Each row is a point on a tangle of strands that fork and nearly touch. The rows are in no order.
Two points are linked if the straight distance between their rows is under 6.36.
Q112: [-2.50 -2.95 -0.16 -0.65 -1.66 -1.17  1.59  2.73 -0.57  2.12  0.66 -1.31
 -0.83 -0.70 -0.97 -1.26 -0.34 -1.17 -0.90 -0.94  1.95 -0.31  1.98 -0.54
 -1.30  0.98  0.93]
Q763: [-0.18 -0.45  0.40  0.26  0.29  2.97 -1.34 -2.19  0.87  0.42  0.66  2.53
 -2.69 -1.89 -4.32  3.20 -3.53 -4.41 -2.12  1.44 -0.56 -0.84 -0.01  0.36
 -0.46 -2.08 -1.48]
Q589: [ 2.29 -0.90  0.96  2.22 -0.61  1.66  1.02  1.83  2.00 -3.41 -2.10  1.39
 -2.44 -1.79  0.23  1.94 -0.15  4.19  1.24  1.97 -0.04 -3.00 -2.64  1.73
  0.54 -0.56  0.56]
Q665: [ 0.41  2.32 -1.31  0.04 -0.17  3.62 -2.40 -1.27 -0.86  0.73  3.46  0.64
  0.38 -0.19 -0.03  1.04 -0.50 -0.55  0.09  1.30 -2.50  1.36  0.09 -0.98
  0.49 -1.32 -1.99]
Q695: [-0.37 -3.98  0.74 -1.79  1.24 -1.72  2.23  3.16  2.26  0.02 -2.62 -1.33
 -2.07 -0.51  0.60  0.08 -2.12 -0.47 -1.15  0.34  4.64 -0.48 -0.38 -0.78
 -2.50 -0.05  0.55]
Q310: [-2.03 -1.68  1.17 -0.80 -0.70  2.16 -0.52 -0.80  0.63  3.83  1.55  0.35
  0.58 -1.21 -3.89  2.58 -1.92 -5.05 -2.04 -1.04 -2.49 -1.03  1.44  1.02
 -0.83 -1.48  0.58]
Q941: [-0.35 -1.75  0.24 -2.81  3.12 -2.00 -1.46  1.47  0.19  0.44 -0.03 -2.53
  0.29  0.67  0.09  2.82 -1.26 -4.93 -1.55 -0.70 -0.43  4.37  0.84 -1.62
 -2.22  0.11  0.03]
Q120: [ 1.64  2.63 -1.76 -1.17  2.21 -0.83 -2.05 -2.37  1.10 -1.92 -0.09  0.52
  1.36  2.61  0.83 -0.05  2.64 -1.20 -1.19 -1.03 -1.55  3.41  1.40 -0.63
  0.65 -0.01 -1.96]
Q90: [-2.12 -1.27  1.44  2.68 -1.95 -2.57  3.04  0.16  0.32  0.72 -1.83  1.61
 -0.43  1.25 -2.24 -2.19  0.26 -0.41 -1.16 -1.62  1.31 -3.04  2.52  1.86
  0.74  2.60  2.05]
Q696: [ 0.04  3.56 -1.84  1.53 -2.02 -0.88  0.18 -1.81 -1.17  0.02  2.26  0.44
  2.19  1.97  0.35 -2.99  5.28  1.92  1.05 -1.71 -2.31 -0.81  3.35  0.40
  2.53  1.37 -0.32]
Q347: [ 0.15 -1.56 -1.63 -3.49  1.35 -1.96 -0.28  2.76 -0.53 -0.79  1.52 -3.11
  0.46  0.76  3.09 -0.32  1.79 -1.26 -0.13 -0.40  0.98  2.70  1.15 -2.57
 -1.92 -0.19 -1.15]
Q350: [-1.31  2.82  2.24  2.53 -1.99 -1.10 -2.12 -3.46 -1.80  0.21  0.37  0.66
  1.96  1.64  2.57 -2.38 -2.86  2.56  1.80  1.54  0.90  0.70 -0.96  2.39
  3.01  2.61 -0.10]
Q485: [ 1.07 -1.39  0.88 -1.83  1.90 -2.45 -1.67  1.00  0.21 -0.74 -0.64 -2.79
  1.14  1.98  5.71  1.12 -1.28 -0.83  1.81  1.50  0.71  3.20 -2.60  0.39
 -0.17  0.54  0.33]
Q896: [-1.17 -0.21 -0.01 -1.93  1.88 -3.58  0.14 -0.38  0.72  0.41 -1.93 -0.36
  0.36  2.01 -1.78 -2.01  1.30 -2.60 -0.70 -2.23  1.85  2.48  3.15 -0.67
 -0.21  2.07  0.44]
Q858: [-3.38  1.68  1.58  1.62 -3.08  0.69  1.08 -2.61 -2.04  3.83  0.12  1.84
 -0.33 -3.24 -4.41 -2.72 -3.18  2.34  0.96 -0.46  1.63 -2.53  1.18  0.33
  1.62  1.05  1.70]
Q652: [-0.26  1.86 -0.32 -0.87  1.22 -2.02 -2.19 -2.89  0.29 -0.01 -0.74 -0.11
  1.70  3.25  0.86 -1.35  0.83 -1.49 -0.11 -0.92 -0.40  4.04  0.91  0.34
  1.24  1.62 -0.64]
Q317: [ 0.41  2.65 -1.44  0.43 -1.12 -0.47 -2.16 -1.63 -1.14 -0.63  2.61 -1.32
  2.31  2.83  3.85 -2.00  1.75  1.51  1.42  0.53 -1.46  2.87  0.60 -0.09
  1.76  1.18 -1.28]
Q135: [-0.79 -1.76 -1.02 -0.57 -0.93 -1.24  1.76  1.78 -0.89  0.57  1.74 -1.65
  1.67  0.71 -0.42 -0.33  5.12 -2.50 -0.55 -2.55 -2.90 -0.78  3.31 -0.28
 -0.91 -0.15  0.97]
Q870: [-0.76 -4.34  0.24  0.59 -0.54  0.06  2.33  3.48 -0.94  0.92  0.21 -2.38
  0.71 -0.13 -1.26  2.83  1.06 -3.52 -1.44 -1.24 -2.82 -1.14  0.39  0.73
 -3.04 -1.22  2.22]
Q274: [ 0.40  3.05 -0.80  3.24 -1.81 -0.02  2.80 -0.50 -0.67 -0.02 -1.17  1.73
 -1.57 -1.20 -3.10 -2.86  1.91  3.48  0.04 -0.33  0.00 -4.61  1.47 -0.07
  1.62  0.49  1.23]
Q829: [-1.31  1.77  1.87  2.53 -0.54  0.73 -1.20 -4.16 -0.17 -0.96 -2.42  4.14
 -0.67 -0.61 -2.23 -3.37 -2.44  2.01  0.52  0.94  3.02 -0.63 -0.56  1.86
  2.00  0.69 -0.74]
Q682: [ 3.33  2.47 -0.52  1.68 -0.83  1.14  2.49  1.02 -0.86 -2.69  0.31  0.26
 -1.56 -1.93  0.98  1.50  2.77  5.00  1.53  0.38 -3.13 -4.93 -3.52 -1.27
  1.79 -1.72  0.57]
Q170: [-0.96  0.01  0.68  2.83 -1.03  0.59  1.05 -2.04  0.23 -0.46 -1.92  3.56
 -0.12  0.89 -3.59 -0.86  0.22 -1.02 -1.20 -0.96 -0.68 -1.30  0.25  3.03
  0.36  0.62  0.96]
Q501: [-0.49  2.13  0.37 -0.44 -1.38  0.11 -1.86 -0.08 -1.01  2.09  1.57 -1.36
 -0.52 -1.90  2.82 -3.90 -3.10  4.26  1.76  1.96  4.99 -0.49  0.38 -1.13
  0.78  1.04 -1.17]
Q773: [ 2.62  1.92 -1.77 -0.04 -0.99  1.62  2.58  2.16 -1.91 -0.85  2.59 -1.99
 -0.05 -1.73  1.38  1.96  2.62  3.87  0.93 -0.11 -2.70 -3.13 -2.65 -2.14
  0.25 -1.98 -0.20]
Q937: [-1.47 -2.12  1.94  1.76 -2.06  0.73  1.49  1.43 -1.94  1.39  0.05 -0.22
  0.32 -0.31 -0.44  2.66 -4.57  0.25  0.59  0.61 -0.87 -0.89 -3.49  2.05
 -0.51  0.05  1.84]
Q971: [-0.95 -1.48 -0.55 -3.88  2.02 -1.84 -1.93  1.78 -0.74  1.23  1.19 -3.02
  0.21  0.48  1.80  0.31 -0.58 -3.50 -0.34 -0.11  0.90  4.48  0.66 -2.26
 -1.61  0.72 -0.33]
Q751: [ 0.84  3.90 -1.10  0.59 -1.85  1.66 -0.58  0.05 -2.10  1.07  2.88 -1.15
 -1.73 -3.07  0.80 -2.93 -1.89  6.08  2.52  1.41  1.35 -1.20 -0.76 -2.88
  1.64 -0.29 -0.13]
Q530: [ 1.09  2.36 -1.64 -2.08  2.28 -3.46 -2.60 -1.03  0.35  1.08 -0.67 -1.31
  1.46  1.67  4.90 -3.19  0.71  0.90  2.20  0.48  3.26  2.18  0.48 -1.19
  1.13  1.60 -1.28]
Q558: [ 0.87 -2.72 -0.51  0.05  2.30 -2.77  1.53  1.19  0.49 -2.58 -1.20 -0.73
  1.03  1.92 -0.25  2.08  2.90 -3.67 -2.27 -2.14 -2.61  1.82  0.94  0.41
 -1.74 -0.33  0.82]
Q144: [ 2.83  0.13  0.13  1.66 -0.71  0.79  3.40  3.16  0.78 -2.54 -0.70  0.08
 -2.16 -2.31  1.03  2.71  0.93  4.95  0.70  1.14 -1.76 -4.78 -3.23 -0.19
  0.87 -0.74  1.46]
Q568: [-0.63  4.27 -2.26 -1.50 -2.25  2.59 -1.03 -0.61 -1.62  3.55  3.99 -0.68
  0.80 -1.98 -2.26 -2.54  3.59  1.45  0.93 -1.62 -2.63 -1.73  2.88 -2.70
  1.38 -0.95 -0.34]
Q231: [-1.91 -1.34  1.43  0.51 -0.98  2.66 -0.31 -0.43 -0.91  1.66  0.51  1.17
  0.08 -1.06 -1.20  2.14 -4.81 -0.81 -0.24  1.22  0.15  0.67 -2.24  0.97
 -0.88 -0.51 -0.06]
Q660: [ 1.70  1.07 -2.21  0.03  0.42  2.59  2.08  0.57 -0.39 -0.98  1.73  0.63
  0.39 -1.15 -1.47  0.72  5.22  0.61 -1.97 -1.16 -1.38 -2.16  1.62 -1.94
 -0.99 -2.06 -2.49]
Q783: [ 2.56  0.97 -1.23  1.13  0.24  2.55  2.30  0.97 -0.28 -2.46  0.00  1.55
 -0.46 -1.28 -1.40  1.35  4.52  1.94 -0.71 -0.34 -1.63 -2.66 -0.30 -0.66
 -0.20 -2.48 -1.77]
Q102: [ 0.89 -1.57  0.90 -2.34  3.38 -3.51 -1.17  1.51  0.42  0.18 -2.59 -2.41
  1.00  1.53  3.48  1.80 -1.23 -2.39  1.41  0.78  1.64  3.83 -1.85  0.30
 -0.98  0.33  0.69]
Q362: [ 0.34 -3.89  1.53  1.63  0.33  0.50  0.50  1.29  0.45 -1.57 -1.44  0.39
  0.25  0.72  0.14  3.73 -2.75 -2.07 -1.30  0.30 -1.94  0.70 -3.75  2.96
 -1.87 -1.08  0.93]
Q759: [ 0.61  0.87 -0.49 -1.63  2.64 -4.26 -1.31 -0.61  1.08  1.95 -2.62 -0.36
  0.67  0.67  3.54 -3.01 -1.21  0.88  2.27  0.47  5.47  0.62  0.18 -0.53
  0.92  1.76 -0.24]
Q504: [ 0.10 -0.95  0.38  2.44 -1.03 -2.53  1.32  1.77 -1.42 -1.35  0.64 -1.20
  1.60  2.94  2.58  0.73  2.36 -0.71  0.31 -0.14 -3.42 -0.40  0.31  1.33
  0.55  1.95  1.36]
Q415: [ 1.77  1.39 -1.01 -0.15  2.40  0.14 -1.59 -2.30  1.83 -2.36 -0.47  2.06
  0.20  1.27 -1.33  1.52  1.47 -2.46 -2.46 -0.77 -2.53  1.70  0.54  0.50
 -0.27 -0.87 -1.64]
Q206: [-0.89 -0.65  0.38 -0.75  0.20  1.41 -0.81 -2.64  1.74  1.61  1.10  2.00
 -1.34 -1.27 -4.82  2.74 -2.68 -5.83 -2.79 -0.72 -0.98 -0.42  2.14  0.81
 -0.37 -1.36 -0.53]
Q852: [-1.43  0.17 -0.88 -4.01  2.66 -3.40 -1.30  0.88  0.29  2.16 -1.42 -1.22
  0.02  0.58 -1.18 -2.29  0.34 -2.84 -0.48 -1.30  3.84  2.73  3.25 -2.29
 -0.83  1.87 -0.67]
Q620: [ 0.33 -2.17  0.18  0.77  1.18 -2.13 -0.17 -0.81 -0.25 -1.70 -0.55 -0.89
  1.91  2.93  0.61  2.14  1.64 -3.74 -1.27 -1.33 -4.18  3.15 -0.31  1.63
 -0.68  0.29  1.25]
Q712: [ 1.53  1.64 -1.60  0.51  0.76  2.41 -1.35 -1.65  0.14 -1.76  1.65  1.75
  0.82  0.51 -0.34  1.10  1.83 -0.87 -1.24  0.31 -3.12  0.76  0.35 -0.08
 -0.08 -1.42 -2.23]
Q463: [-2.29  1.96  2.17  1.53 -1.44 -0.17 -1.61 -4.22 -0.94  0.13 -1.07  2.51
  1.22  0.49 -0.05 -2.67 -3.33  1.44  1.05  0.85  2.43  0.50 -0.60  2.08
  1.93  1.63 -0.37]
Q467: [-3.80  2.04  1.18  0.02 -2.31  2.23 -1.03 -3.23 -1.58  3.97  1.61  2.10
 -0.14 -3.17 -3.70 -2.74 -3.46  1.04  0.77  0.30  2.16 -0.39  2.12 -0.80
  1.53  0.82 -0.35]
Q877: [ 1.64 -2.86 -1.02 -2.50  2.43 -1.89  2.14  3.18  1.85 -2.54 -1.15 -1.77
 -0.59  0.36  1.54  1.16  2.65 -0.15 -1.54 -1.16  1.78  0.66  1.09 -1.98
 -2.42 -1.23 -1.24]
Q295: [-1.31  2.70 -0.26  0.86 -1.27  2.83 -1.42 -2.60 -0.99  1.88  1.68  1.76
 -0.37 -1.45 -2.11 -2.44 -1.65  1.23  0.82  0.78  1.10  0.27  1.38 -0.99
  1.25  0.14 -0.87]
Q54: [-0.31 -2.15 -0.11  0.36 -0.75 -2.98  1.90  2.09 -1.37 -0.86  1.52 -1.82
  1.18  1.96  1.61  0.01  3.88 -2.32  0.01 -0.93 -2.84  0.18  2.15  0.39
 -0.40  1.39  1.23]
Q348: [-1.67  2.71  1.15  2.06 -3.14  0.14  1.00 -2.00 -2.76  2.94  1.12  0.42
 -0.46 -2.29 -2.20 -2.13 -2.93  3.20  1.67 -0.23 -0.08 -3.05 -0.80 -0.02
  2.10  1.23  2.38]
Q881: [-1.02  0.36 -0.79 -0.78 -2.51 -1.62  1.12  2.21 -1.98  2.14  2.54 -2.56
  2.00  0.34 -0.23 -1.62  5.89 -0.54  0.80 -2.61 -3.66 -2.01  3.43 -0.48
  1.07  0.27  1.31]
Q128: [ 0.99 -3.18  0.08 -2.66  2.61 -2.91  1.67  3.52  2.07 -1.33 -2.60 -1.90
 -1.13  0.53  1.85  0.60  0.05 -0.79 -0.47 -0.10  3.17  0.68 -0.02 -1.15
 -2.09 -0.25  0.25]
Q392: [-0.14  2.89 -1.71  0.42 -1.15 -0.71 -1.37 -2.67 -0.55 -0.11  2.25  0.07
  2.29  2.69  1.46 -3.03  3.72  0.51  0.61 -1.17 -1.80  2.14  2.80 -0.07
  1.93  1.22 -1.05]
Q126: [-0.64  0.58 -0.12  3.46 -1.88 -0.95  3.45 -0.05  0.38  0.09 -2.09  2.22
 -0.80  0.46 -3.57 -2.51  2.13  1.11 -1.33 -1.42  0.53 -4.17  2.55  1.58
  0.86  1.40  1.63]
Q929: [-1.15 -2.88  0.31  0.74 -1.97 -0.10  2.95  3.87 -1.68  2.01  0.26 -2.79
 -0.04 -0.49 -1.14  2.32 -0.07 -1.36 -0.41 -0.73 -2.24 -2.66 -0.83  0.47
 -1.92 -0.46  2.90]
Q723: [ 1.48  1.98 -2.60 -0.96 -1.13  2.16  1.42  2.12 -2.28  0.66  3.49 -1.87
  0.45 -1.66  0.74  0.94  3.02  2.99  0.34 -0.41 -1.93 -1.29 -0.28 -2.78
 -0.63 -1.62 -1.30]
Q686: [-0.18  2.38 -0.12 -0.54  0.43  0.85 -2.28 -2.35  0.37  1.62 -0.31  0.98
 -0.74 -1.76  1.04 -5.06 -2.20  3.32  1.25  1.95  5.86 -0.46  0.98 -1.40
  0.97  0.11 -1.61]
Q393: [-0.73  0.99  0.57 -0.58 -0.34  2.31 -2.98 -1.65 -1.10  0.94  1.95 -0.28
  1.21  0.43  2.28  0.52 -3.79  0.17  1.13  1.79  0.31  3.01 -2.19  0.12
  0.33 -0.10 -1.31]
Q342: [ 1.89  3.65 -1.44  0.91 -0.78  2.69  0.06 -0.01 -0.73 -0.86  1.49  0.18
 -2.13 -3.12  0.12 -2.58  1.23  6.51  2.47  1.58  1.63 -1.60  0.51 -3.48
  2.01 -1.58 -1.73]
Q659: [ 1.68 -0.48  1.11 -1.17  2.89  2.29 -3.62 -1.61  3.72 -3.00 -2.98  2.72
 -2.42 -1.44  0.05  2.48 -1.92 -0.22  0.49  1.86  0.82  0.89 -3.28  1.00
 -0.30 -1.25 -1.20]
Q890: [-0.46  2.07  0.69  3.29 -1.04  3.52 -1.54 -2.58 -1.79  0.58 -0.93  3.20
 -0.79 -0.72 -4.50  0.39 -0.69 -0.03  1.12  0.66 -3.34 -2.03 -2.03  1.34
  1.55 -1.12  0.59]
Q321: [ 0.29 -0.62 -0.48  0.20 -1.52  2.04  2.04  2.60 -2.10  2.13  1.38 -2.64
 -0.30 -1.23 -1.11  2.81 -1.37  0.40  0.14 -0.10 -3.02 -2.55 -3.02 -0.42
 -1.66 -1.75  2.45]
Q268: [-0.43  0.46 -0.95 -2.97  0.24  0.99 -3.04 -1.25  0.60  2.29  4.17 -1.14
 -0.20 -0.32 -0.25  2.43 -2.23 -4.80 -1.67 -0.02 -1.36  2.70  2.02 -1.45
 -0.48 -0.87 -1.83]
Q341: [ 0.76 -3.44  2.27  0.86  0.58 -0.46  0.07  1.14  1.57 -2.37 -2.36  0.12
 -0.19  1.31  2.17  2.89 -2.65 -0.45 -0.13  0.66  0.11  0.60 -3.99  3.10
 -0.88  0.01  0.85]
Q476: [ 2.45  1.04 -1.08 -0.44  0.61  1.64 -0.32  0.25  1.88 -3.57 -0.04  0.52
 -0.62 -1.06  2.50 -0.51  2.61  4.88  1.32  1.52  2.17 -1.34 -0.01 -1.07
  1.05 -0.78 -1.78]
Q37: [-0.21 -1.30  0.91 -2.41  2.96 -5.06 -0.02  1.39 -0.59 -0.22 -1.90 -2.50
  0.89  1.93  1.47 -0.07  0.00 -3.25  1.04  0.29  1.93  3.29  0.17  0.09
 -0.88  2.12  1.19]
Q828: [-0.20 -1.56 -0.14 -1.87 -0.04 -1.56 -0.65  2.71 -0.85 -0.15  1.74 -3.42
  0.41  1.13  4.81 -0.53 -0.64 -0.47  1.19  1.29  1.20  2.13 -0.82 -1.17
 -0.92  0.69 -0.25]
Q795: [ 1.03 -0.41 -1.79 -0.73  1.07  0.60  1.59  0.43  1.39 -1.49  0.09  0.99
 -0.42  0.27 -0.88 -0.13  2.86 -0.33 -2.35 -1.33  0.20 -0.13  1.75 -1.31
 -1.50 -1.26 -1.64]
Q447: [-0.01 -1.43  0.53  1.03 -1.61  1.62  1.95  2.95 -1.15  1.36  0.75 -1.39
 -0.93 -1.53  0.14  2.58 -3.71  1.62  0.70  1.00 -0.43 -1.29 -3.23  0.27
 -1.01 -0.81  1.45]
Q595: [ 0.59  0.38  0.76  0.10  1.04 -3.60 -1.61 -1.69 -0.46 -1.47 -1.08 -1.43
  1.92  4.12  3.46 -0.14  0.88 -1.44  0.93  0.36 -1.18  4.01 -1.07  1.27
  1.26  1.67  0.46]
Q142: [-1.30  2.73  0.29  1.86 -1.45  3.62 -1.47 -2.89 -1.80  2.01  1.31  2.48
 -0.20 -1.52 -3.31 -0.77 -1.65  0.37  1.22  0.68 -1.52 -0.78 -0.24 -0.14
  1.95 -0.20  0.22]
Q422: [-1.33  0.37  1.84  2.72 -0.74  2.75 -1.41 -3.00 -0.97  0.66 -1.23  3.66
  0.36 -0.14 -4.88  1.62 -1.29 -2.42 -0.43  0.09 -3.69 -1.62 -1.93  3.44
  0.66 -0.43  0.65]
Q886: [ 0.52  0.02  1.27 -0.12  2.18 -1.39 -1.19 -1.66  1.71 -1.71 -3.31  1.52
  0.15  1.96 -0.52  0.81 -1.26 -1.73 -0.99 -0.57  0.34  2.33 -1.82  2.00
 -0.15  0.23 -0.34]
Q270: [-0.23  2.97 -0.89  0.69 -2.65 -1.06  0.84 -0.09 -1.75  1.38  2.42 -1.44
  2.58  1.49  0.08 -1.90  5.94  0.99  1.36 -2.37 -4.04 -2.21  2.97  0.19
  2.17  1.00  0.92]
Q246: [-0.44  3.91 -2.29  0.26 -2.02  2.16  0.58 -0.99 -1.16  2.20  1.82  0.65
 -0.26 -2.10 -3.32 -3.10  3.33  2.35  0.52 -1.15 -0.82 -2.60  3.02 -2.14
  1.18 -0.57 -0.17]
Q345: [-1.70 -2.61  1.96  0.39 -0.39  2.62  1.29  0.29  0.30  1.23 -1.32  1.89
 -1.62 -2.28 -2.92  2.16 -5.03 -1.08 -1.66  1.34  1.74 -0.49 -2.08  0.87
 -1.82 -1.36  0.08]
Q363: [ 0.35 -2.73  0.65  0.21  1.67  0.74 -0.55  0.31  1.04 -0.67 -0.33  0.25
  0.14  0.29 -0.73  3.91 -2.54 -3.97 -2.65 -0.31 -2.10  1.96 -1.73  1.15
 -2.10 -1.32  0.09]
Q649: [ 0.08 -1.84  0.86  0.69 -0.39  1.25  1.97  1.94  1.62 -0.23 -1.40  0.28
 -1.87 -1.37 -0.25  0.18 -2.39  1.94 -0.45  1.49  2.89 -1.29 -1.25  0.39
 -1.00 -0.62  0.25]
Q734: [-1.63 -2.36 -0.67 -0.64 -1.63 -0.45  2.18  2.54 -0.56  2.09  0.80 -1.06
  0.27 -0.50 -2.06 -0.57  3.02 -1.89 -1.06 -2.09 -1.01 -1.62  2.94 -0.27
 -1.36 -0.26  1.32]
Q483: [ 2.41  1.68 -1.15  0.19 -0.05  2.20  1.03  0.89  0.95 -2.60  0.17  0.37
 -2.06 -2.96  0.97 -1.07  2.69  6.59  2.13  1.71  2.50 -2.71  0.61 -2.39
  1.70 -1.12 -1.91]
Q503: [ 0.10  2.14 -2.63 -0.60 -1.50  1.89  0.14  0.63 -1.72  1.32  3.52 -1.07
  1.36 -0.58 -0.15 -0.59  3.47  1.37  0.28 -1.00 -2.10 -0.34  1.91 -1.84
  0.02 -0.50 -1.13]
Q622: [-0.18  3.02  0.29  2.41 -2.16 -0.32 -1.83 -1.36 -2.32  0.52  2.72 -1.19
  1.95  2.02  3.39 -1.59 -0.97  2.60  2.26  1.00 -1.28  1.37 -0.69  0.99
  2.77  2.18  0.13]
Q423: [ 1.34 -1.16  0.97  1.96 -0.53 -0.35  0.81  1.84  0.71 -2.19 -0.55 -0.13
  0.20  1.41  2.47  1.60 -0.93  1.39  0.26  0.98 -0.88 -0.43 -2.12  1.94
  0.29  0.22  0.61]
Q807: [ 1.41  1.52 -2.21 -2.63  1.33 -1.68 -1.70  0.13  1.25  0.51  0.26 -1.49
  0.62  0.23  4.74 -3.46  1.36  2.98  1.66  0.78  4.52  0.16  1.31 -2.44
  0.31  0.22 -1.98]
Q626: [-0.06  1.75  0.78  0.77  0.29  0.22 -1.11 -2.53  1.18 -0.32 -1.84  2.02
 -0.95 -0.69  0.09 -4.14 -1.88  2.93  0.88  1.42  5.12 -1.02  0.25  0.26
  1.32  0.31 -1.05]
Q550: [ 0.41 -3.74 -0.66  0.44  1.03 -0.15  2.12  2.13  0.66 -0.85 -0.54 -0.84
  0.32  0.28 -1.09  2.67  1.84 -3.23 -2.77 -1.62 -2.44 -0.44  0.59  0.18
 -2.91 -1.71  0.79]
Q637: [-1.42 -1.17  1.91  0.70  0.50 -2.03  0.13 -1.71  0.40 -0.63 -2.82  1.41
  0.57  2.24 -0.60  0.23 -1.94 -2.22 -1.11 -1.24  0.54  1.72 -1.02  2.36
  0.14  1.38  0.94]
Q359: [-0.69 -0.88  0.14 -2.02  1.97 -4.83  0.19  0.35 -0.31 -0.72 -0.69 -1.77
  0.97  2.58 -0.06 -1.42  2.40 -3.43  0.23 -1.37  0.45  3.28  2.43 -0.21
 -0.42  2.52  1.32]
Q876: [ 0.49  0.50  1.10 -0.73  1.04  2.72 -3.43 -1.78  0.97 -1.06 -0.04  1.18
  0.20 -0.04  1.91  1.11 -3.39  0.07  1.01  2.34  0.19  2.22 -3.38  0.79
  0.45 -0.88 -1.41]
Q794: [ 1.21  0.49  0.76 -1.92  2.51  2.79 -4.32 -2.05  2.59 -0.94 -1.53  1.74
 -1.37 -1.49  1.93  1.38 -3.09  0.26  1.60  2.98  2.26  1.43 -3.13 -0.13
  0.52 -1.22 -1.36]
Q542: [ 0.37 -1.48  1.05  0.51  0.82  2.82 -0.34 -0.49  1.80 -0.71 -1.31  2.97
 -2.35 -1.63 -2.88  2.16 -2.96 -1.89 -2.01  1.24  0.15 -0.41 -1.55  0.65
 -1.25 -1.90 -1.00]
Q162: [ 0.95 -0.79  0.79  1.18  0.94 -1.99 -1.65 -2.05 -0.10 -1.88 -0.89 -0.37
  2.02  3.69  1.74  2.03  0.51 -2.33 -0.58 -0.23 -3.82  4.20 -2.24  2.67
  0.32  0.75  0.53]
Q57: [ 0.49 -3.14  0.47 -1.20  2.18 -0.29 -0.44  1.83  0.70 -0.97 -0.32 -1.67
  0.20  0.70  1.44  3.24 -2.16 -3.25 -1.62 -0.23 -1.03  3.13 -1.60 -0.28
 -2.45 -1.21  0.26]
Q186: [-1.20 -0.05  1.72  3.39 -1.82  1.02  1.24 -1.37 -1.23  0.50 -2.01  1.99
  0.58  0.51 -4.07  0.93 -0.68 -0.79 -0.22 -0.82 -2.55 -3.22 -1.72  3.84
  0.66  0.17  2.63]
Q172: [ 2.39 -2.63 -1.01 -2.41  2.14  0.72  0.91  1.78  3.98 -3.48 -2.39 -0.62
 -1.52 -1.00  2.87  2.33  1.75  2.72  0.03  0.82  3.10 -1.40 -0.74 -0.42
 -1.26 -0.80 -0.53]
Q100: [-0.70 -2.09 -0.22 -0.26 -0.54 -0.76  1.97  2.18  1.03  0.23 -0.66 -0.71
 -1.21 -0.19 -0.26 -1.28 -0.81  0.22 -1.14 -0.21  2.97 -0.51  0.70 -0.63
 -1.60  0.35  0.07]
Q761: [ 2.37 -1.59  0.30  0.01  1.03  1.65 -0.53  0.75  3.08 -4.10 -2.35  1.19
 -1.38 -0.55  1.67  1.61  0.50  2.63  0.72  1.52  1.13 -1.01 -2.09  1.63
 -0.28 -0.87 -0.23]
Q252: [-0.24  3.62 -1.77  1.29 -2.26  1.31  2.32 -0.90 -1.45  1.70  0.32  0.21
 -2.03 -2.84 -3.76 -3.21  2.03  3.50  0.44 -0.64 -0.29 -4.37  1.30 -1.90
  1.14 -0.63  1.21]
Q481: [ 1.42 -1.27 -1.86 -2.56  2.92 -2.03  1.73  1.64  1.18 -2.11 -0.47 -0.84
  0.25  0.71 -0.25  0.95  4.03 -1.44 -2.43 -2.60  0.66  1.24  2.37 -2.70
 -1.84 -0.83 -2.03]
Q624: [ 0.21  1.06 -0.79  1.78 -0.36  1.83 -0.03 -1.60  0.17 -0.94 -0.43  2.83
  0.12  0.57 -2.22 -0.67  1.43 -0.38 -0.73 -0.39 -1.45 -0.59  0.46  1.29
  0.12 -0.43 -0.12]
Q769: [-2.71 -1.49  0.91 -2.93  0.03 -0.08 -1.63 -0.78  0.50  3.23  2.07 -0.32
 -0.12 -0.65 -1.54  1.41 -2.66 -4.68 -1.51 -1.06 -0.13  2.54  2.03 -1.08
 -0.85  0.26 -0.20]
Q349: [-2.80 -2.56  2.70  1.52 -1.32 -3.40  2.36 -0.20 -0.02  0.16 -2.42  0.99
  0.12  1.66 -0.93 -0.80 -1.58 -2.06 -0.88 -1.25  1.55 -0.75  0.86  2.00
  0.29  2.57  2.11]
Q29: [ 1.60 -1.94 -0.84 -1.77  1.03 -0.52  1.56  2.71  3.14 -1.90 -1.44 -1.31
 -1.38 -0.78  2.90 -0.12  1.14  3.32  0.08  1.14  3.97 -1.97  0.55 -1.39
 -0.84 -0.41 -0.93]
Q666: [ 1.00 -1.32 -1.07 -2.98  1.24 -2.71  0.33  2.82  1.90 -0.03 -0.94 -2.32
 -0.77 -0.29  4.22 -2.12  0.89  2.10  0.58  0.85  4.79 -1.05  1.06 -2.25
 -0.80  0.48 -0.95]
Q332: [ 1.89  0.24  1.31 -0.97  3.62 -0.64 -2.89 -1.52  3.67 -2.45 -5.03  2.59
 -0.73  0.26 -0.04  1.76 -1.12 -0.19  0.59  0.66  1.73  1.29 -3.28  2.72
 -0.04  0.07 -0.38]
Q536: [ 0.35 -2.02  1.42  1.40  0.00 -3.06  1.58  2.48  0.17 -2.10 -0.77 -1.16
  0.19  2.69  3.59  0.43  0.41 -0.63 -0.09  0.87 -0.71 -0.10 -0.42  0.88
 -0.06  1.82  1.09]
Q827: [-0.53  4.23  0.17  2.39 -2.36  1.49 -0.97 -2.62 -3.05  1.67  1.84  0.65
 -1.14 -2.54 -1.08 -3.30 -2.73  4.73  2.79  0.90  0.37 -1.50 -0.78 -1.22
  2.80  0.54  0.83]
Q66: [-3.90 -3.76  2.14 -1.28 -1.19  0.46  0.27  0.09 -0.45  3.89  1.13  0.03
  0.82 -1.25 -2.48  1.75 -2.87 -4.53 -1.04 -1.51 -1.06  0.81  1.16  0.59
 -1.26 -0.08  1.45]
Q114: [-1.10 -0.07 -0.54 -0.54 -0.93  2.15 -1.47 -0.11 -0.92  2.11  2.90 -0.71
  0.77 -0.01  0.51  0.66 -1.77 -1.08 -0.04  0.41 -1.11  2.16 -0.05 -0.48
 -0.57 -0.06 -0.74]

A fork is a point with three links. Follow the links from the first point to the second and name the forks in between, in order.
Q695, Q347 -> Q100, Q135
Q504, Q695 -> Q135, Q100
Q620, Q467 -> Q712
Q485, Q392 -> Q135
Q481, Q734 -> Q100

Follow the links from the first point to the second, and from the first to the third. Name the last point that the two ways share.
Q142, Q870, Q886 -> Q712
Q550, Q332, Q858 -> Q712
Q112, Q626, Q347 -> Q135
Q971, Q112, Q270 -> Q135

Name the points in between on the shortest way along the links from the first point to the second, in order.
Q937, Q170 -> Q447, Q321, Q929, Q870, Q550, Q558, Q620, Q162, Q595, Q652, Q120, Q415, Q712, Q624
Q769, Q929 -> Q66, Q310, Q206, Q763, Q542, Q345, Q231, Q937, Q447, Q321
Q858, Q665 -> Q467, Q295, Q142, Q890, Q422, Q186, Q170, Q624, Q712
Q536, Q481 -> Q504, Q54, Q135, Q734, Q112, Q100, Q695, Q128, Q877
Q829, Q54 -> Q463, Q350, Q622, Q317, Q392, Q696, Q270, Q881, Q135
Q666, Q637 -> Q29, Q172, Q761, Q589, Q144, Q682, Q773, Q723, Q503, Q568, Q246, Q252, Q274, Q126, Q90, Q349
